Each row is a point on a landscape with many valleys, with its height.
From any point a ball rolls to the lowest of the 4 points nearest to it. It stops when none of these is lower. Distance is the straight distance between rows; heights are no part of it.
k_111 h=96: [ 32  41  26   9 -29  15  13  35  14  -5  -5 -17  16  -6  22  29  27 -34
   2 -16  13 -13 -40]
k_755 h=127: [ 41  49 -21  -3 -46  23 -11   7   0  -1  -4  -5  -4  36  13  28  18 -24
 -26 -46  -6  19   5]
k_42 h=300: [  3  -9 -23  26  -1 -19 -14 -13   0 -13  -6  13  -5  -1 -26 -24  -4  13
 -24  25  10  -3   9]
k_461 h=430: [-29 -75  16   6  46 -12   6 -13  13 -35  -8   0 -10 -30 -20 -39 -22  28
   8  32 -18  29  29]
k_273 h=604: [-47 -43  12 -31  48 -28  36  -9 -34  18  13  53   3 -24 -18 -21 -24  40
  52  31   8  -6  17]
k_160 h=401: [-28 -35   5  -7  38 -14  15   0   7 -16   8  -6   6 -30  -3 -25   0  20
   7  31  -4   8   8]
k_311 h=532: [  8  33  35  -8 -16   4  19  33  11  -2   7 -17  30 -23  42  29  25 -21
  23  -4  17 -18 -30]
k_726 h=315: [ 23  49 -53  18 -39  17   0 -14 -46  27  -9  34 -10  36 -29   4  -8  -4
 -12  -5  -3 -15   2]
k_267 h=429: [ 32  20 -24  -3 -37  14 -41 -15  13 -19  -7 -14 -11  37  11   8  12 -28
 -29 -43 -25  31  11]
k_440 h=539: [ 36  18 -57  24 -45  20 -50 -18 -10 -37 -29 -23  -5  55  21  -1   6 -40
 -16 -36 -48  48  38]
k_663 h=414: [ 10 -13 -40  15 -33 -11 -40 -36   3 -20 -13  -9 -31  40 -12 -22 -16 -26
 -25  -6 -26  34  16]
k_266 h=313: [ 18  27   8  -1 -15  16  -1  15  12  -7   4   7   9  -4   9   0  20 -11
  -5  -7  24  -7 -13]
k_690 h=428: [-36 -45  68 -29  34   4   8  -2  23 -11 -11 -51   9 -17  37  22   0  -2
  26 -22 -26  -3  -1]
k_618 h=187: [ 35  71 -22   8 -38  33  13  29 -28  33   6  14   2  18 -11  18  23 -10
 -13 -32  35  -6  -8]
k_41 h=55: [  1   0  21  -1  -8   3   7  18  26 -12   2 -25  14 -20  24   3  25 -11
   0   0   1  -6 -15]
k_28 h=421: [ 44  43 -49   9 -44  15 -33  -4  -8  -7  -1  -4  -6  53  21  11   5 -22
 -19 -28 -27  33  21]
k_455 h=178: [-32 -77   5  13  33  17 -11 -20  29 -30  -5 -29 -11 -19 -17 -20 -22   7
 -14  14 -21  34  21]
k_582 h=404: [-25 -16  60 -41  26 -18  25  11  20   7  -1 -46   6 -24  46  43  -6 -15
  40 -21  -2 -14 -27]
k_896 h=444: [ 19  51   5  -2 -21  26  21  41 -18  28  12  22  27 -20  10  12  15  -2
  18   1  43 -18 -10]
k_408 h=389: [  5   1 -31  25 -16 -26 -36 -26  -7 -14  -9   3 -32  27 -24 -11 -17  -2
 -25   7 -16  11  15]
k_647 h=292: [ 10  25 -39  10 -24  -2 -19 -15  -9   6   0  26 -18  22 -22  -1  -2   3
 -16   5   7   3   2]
k_164 h=155: [-34 -51  39 -19  38   5  -6   5  30 -18   2 -16   8 -23  28 -10   1  16
   4  12 -14   9  12]
k_708 h=260: [  8   2 -20  10  -7  -1 -11 -11   3  -4   0   3  -8   8 -11 -10   5  -5
 -23  13  -2   5   2]
k_141 h=274: [ 35  72 -55  -1 -43  45  21  22 -36  53   7  29  -4  28 -16  17  -5  -8
 -11 -27  26   0   1]
k_972 h=407: [-16 -19  57 -35  23 -10   8  15  32  -4   5 -33   8 -22  40  17   2   4
  31  -8 -11  -5  -3]
k_761 h=561: [-29 -44   3   5  43 -23  21  -6  -1 -11  14  19  -3 -26 -19 -27 -18  30
   9  37 -10  15  21]
k_632 h=435: [ 35  38 -50  22 -38   2 -34 -16 -29  -4  -2   6 -22  50 -10  -4   3 -16
  -8  -6 -23  26  24]
k_120 h=259: [-47 -90  55 -14  52  16 -11  -5  22 -27 -16 -32   0 -18   4 -17  -3  15
  14  -5 -35  26  18]
k_649 h=375: [ 34  28 -58  40 -39 -13 -17 -31 -64   4 -24  36 -22  59 -43 -20 -38   0
  -5   0 -35 -28  23]
k_272 h=384: [ 27  12 -28   3 -26   7 -35 -11  18 -10   1  -9  -5  27   9  13  15 -17
 -34 -21  -7  17  -2]
k_723 h=279: [ 16  13   9   1 -18  11  -8   6  34  -7  -4 -22  10  -1  25  17  31 -32
 -13 -12   4   6 -18]
k_174 h=692: [ 39  48   8  -4 -43  23  11  12   8 -17 -21 -35   7  26  24  50  19 -49
 -27 -55   6  -4 -31]
k_513 h=413: [-20  -2 -18   9  28  -5  20  -7 -24  16  17  40  10 -13  -7 -20 -12  20
  19  31  17 -30  -2]
k_288 h=363: [-10  -3 -29  14  11  -8  12  -6  -7   6  11  26   9  -6 -26 -25   1  11
   6  32  19 -24   2]
k_299 h=202: [  3 -14   4   6  -1   6 -27 -11  30 -27  -7 -18  -6   6  11  -5  12 -13
 -30   1   1   4  -7]
k_994 h=76: [ -9 -70   7   2  20  22 -26 -15  32 -29 -18 -35  -3 -21   8 -10  13  -5
 -33  -2 -22  19   5]
k_450 h=350: [ -4 -24 -23  21  10 -23 -32 -36  12 -24  -3  -6 -25   9 -19 -24 -13   8
 -37  16  -7  11   8]
k_563 h=218: [-19 -62  -4  21  29  -4 -19 -16  28 -27  -4 -20 -17 -12 -14 -23  -9  11
 -23  26 -18  26  17]
k_97 h=742: [-26 -11  53 -59  34 -26  25  13  -1  50  24  24  11 -35  -7  21  -3  54
  50  -2  25  -3  -9]
k_106 h=318: [ 14  30 -32  14 -13  10   3   5 -23  26   4  37   8   8 -20 -13   1   2
 -11  10  25 -19  -7]
k_396 h=457: [ 32  12  14  -4 -29  13 -17   6  26 -19 -11 -25  -9  23  18  19  30 -36
 -32 -50  -7   4 -12]
k_535 h=617: [-26  -9  31 -30  30 -15  20  19 -10  20  15  26  15 -17   9  -6   7  30
  38  21  11  -5   5]
k_657 h=288: [ 32  71  -7   6 -50  36  33  40 -33  41  12  19  23  -4  -1  27  27  -9
  -4 -31  42 -11 -20]
k_4 h=358: [ -1 -13 -32  41  15 -21   0 -32 -10  11   4  20 -13   6 -44 -28 -28  11
 -14  37   2 -33   9]
k_464 h=495: [-20 -34 -11  19  26 -20   9 -21   3 -11  11  16  -8 -12 -31 -28 -15  15
 -10  43  -4  -2  18]
k_974 h=331: [  7  11 -36  30   1 -18   2 -15 -19   5   1  34  -8   8 -42 -16 -17   7
 -12  25   9 -22  -7]
k_336 h=305: [ -3   5  42  -9  -1  -2  16  17  21 -18 -11 -49   7 -19  38  31  13 -30
  17 -15  -6 -20 -35]
k_384 h=529: [-36 -34  -5 -13  43 -25  29  -7 -17  -2  14  32   2 -24 -23 -29 -24  38
  26  44   0 -17  18]
k_460 h=408: [ 45  59   3   1 -48  21   9  25  -6   1   0 -16   7   8  13  37  28 -18
 -16 -48  23   0 -11]
k_458 h=613: [-25  16   9 -40  22  -6  31  32 -26  54  20  33  29 -24  20  -5 -16  21
  48  13  33 -27 -12]
k_20 h=304: [ 16  60 -49   3 -30  35  26  22 -43  54  -3  38   6  24 -26  13   4   2
  -4  -3  42 -24 -16]
k_847 h=380: [  0 -34 -23  14  -3  -6 -43 -34  15 -22 -11 -21 -27  15  -9 -11 -13 -13
 -43   3 -10  22   8]
k_328 h=450: [ -6  37 -30  -9 -10  14  33  29 -32  41   6  42  33 -13   9  -5  -1   6
  22  18  37 -41 -10]
k_566 h=349: [ 15   2 -35  43 -12 -21 -15 -34 -33   0  -8  31 -28  32 -49 -12 -42  14
 -13  14 -11 -38  13]
k_983 h=647: [-29 -59  11  17  56 -28  24 -20 -15 -13  -2  31  -7 -25 -49 -37 -37  41
  23  38 -17   2  31]
k_782 h=321: [ 24  61 -54  14 -44  14   2   0 -45  35   0  31 -11  42 -15   9   0  -6
 -17 -16   1  -1   6]
k_969 h=419: [-42 -26  75 -45  35 -23  25  -4  15  13 -14 -49   0 -22  32  38 -17  -2
  52 -31 -19   4 -30]
k_148 h=528: [-20  11  51 -34  23 -17  20  25   4  23  15  -8  17 -36  31  30   3  20
  47  -4  13 -12 -13]
k_809 h=476: [-18   8  17 -18  16  -9  15  27   1   9  21   9  19 -27  24   3  12  15
  32  17  14  -9  -9]
k_446 h=494: [ -4  23  39  -6   3  -5  14  30   1   9  13  -3  22 -28  33  10  11  -1
  18  10  18 -13 -15]
k_860 h=296: [ -7   0  17  -8  10  -2   6   4  17  -4  11  -3  11 -23  15  -8   9   7
   4  14  11  -7  -2]
k_505 h=351: [  4  29 -21   5 -10  10  10  10 -23  18  11  32  13  -8 -10  -9  18   2
   2  25  24 -19 -12]
k_354 h=334: [ 22  26 -17   1 -23  10 -23  -1  11  -3   4   1  -1  21   7   6  13 -12
 -25 -11   6  10  -5]
k_677 h=410: [ 27  13 -44  35 -37 -12 -32 -29 -29 -14 -13  10 -21  49 -25 -15 -20 -17
 -12  -4 -37  22  35]
k_35 h=198: [-26 -38  61 -49  34 -24  11  15  10  12  11  -6   8 -27  15   2  -1  37
  37 -10  -7  10   4]
k_850 h=379: [ -6 -25 -20  33  14 -27 -16 -27   6 -18  -5  -1 -27   2 -37 -33 -28  12
 -30  28 -11  -8   7]
k_888 h=134: [-12 -34  28  -9   9   7 -10   1  39 -23  -9 -37   3 -17  22   8   9 -13
 -11  -4  -7   0  -6]
k_179 h=382: [-24 -21  82 -59  44 -25  25   1  27  20   0 -23  -6 -28   8  35  -7  24
  53 -24 -12   7  -9]
k_990 h=267: [ -49 -106   39   -6   57   30  -16  -16   19  -34  -14  -41   -3  -14
    0  -18  -13    7    0   -8  -25   39   17]
k_565 h=320: [ -7 -23   9   4  10  -4  -7  -4  26 -12  12  -4  10 -16   1  -9  10   9
  -5  21  -2   4  -9]
k_968 h=596: [ 22  40  34  -3 -29  14  18  28  21 -10 -11 -42  12   2  35  35  26 -48
  -2 -34  13  -8 -41]

Call two points neighbours if one is among the 4 nearest of the other. Go from one point of each pair to the other, from neighbour to neighbour, staying as low as possible. Name the highest point that can't be avoided.
k_111, k_41 => k_723
k_111, k_618 => k_726
k_618, k_35 => k_582
k_41, k_994 => k_888

For each start below, name the point where the ball stops.
k_513 => k_41
k_288 => k_41
k_4 => k_41
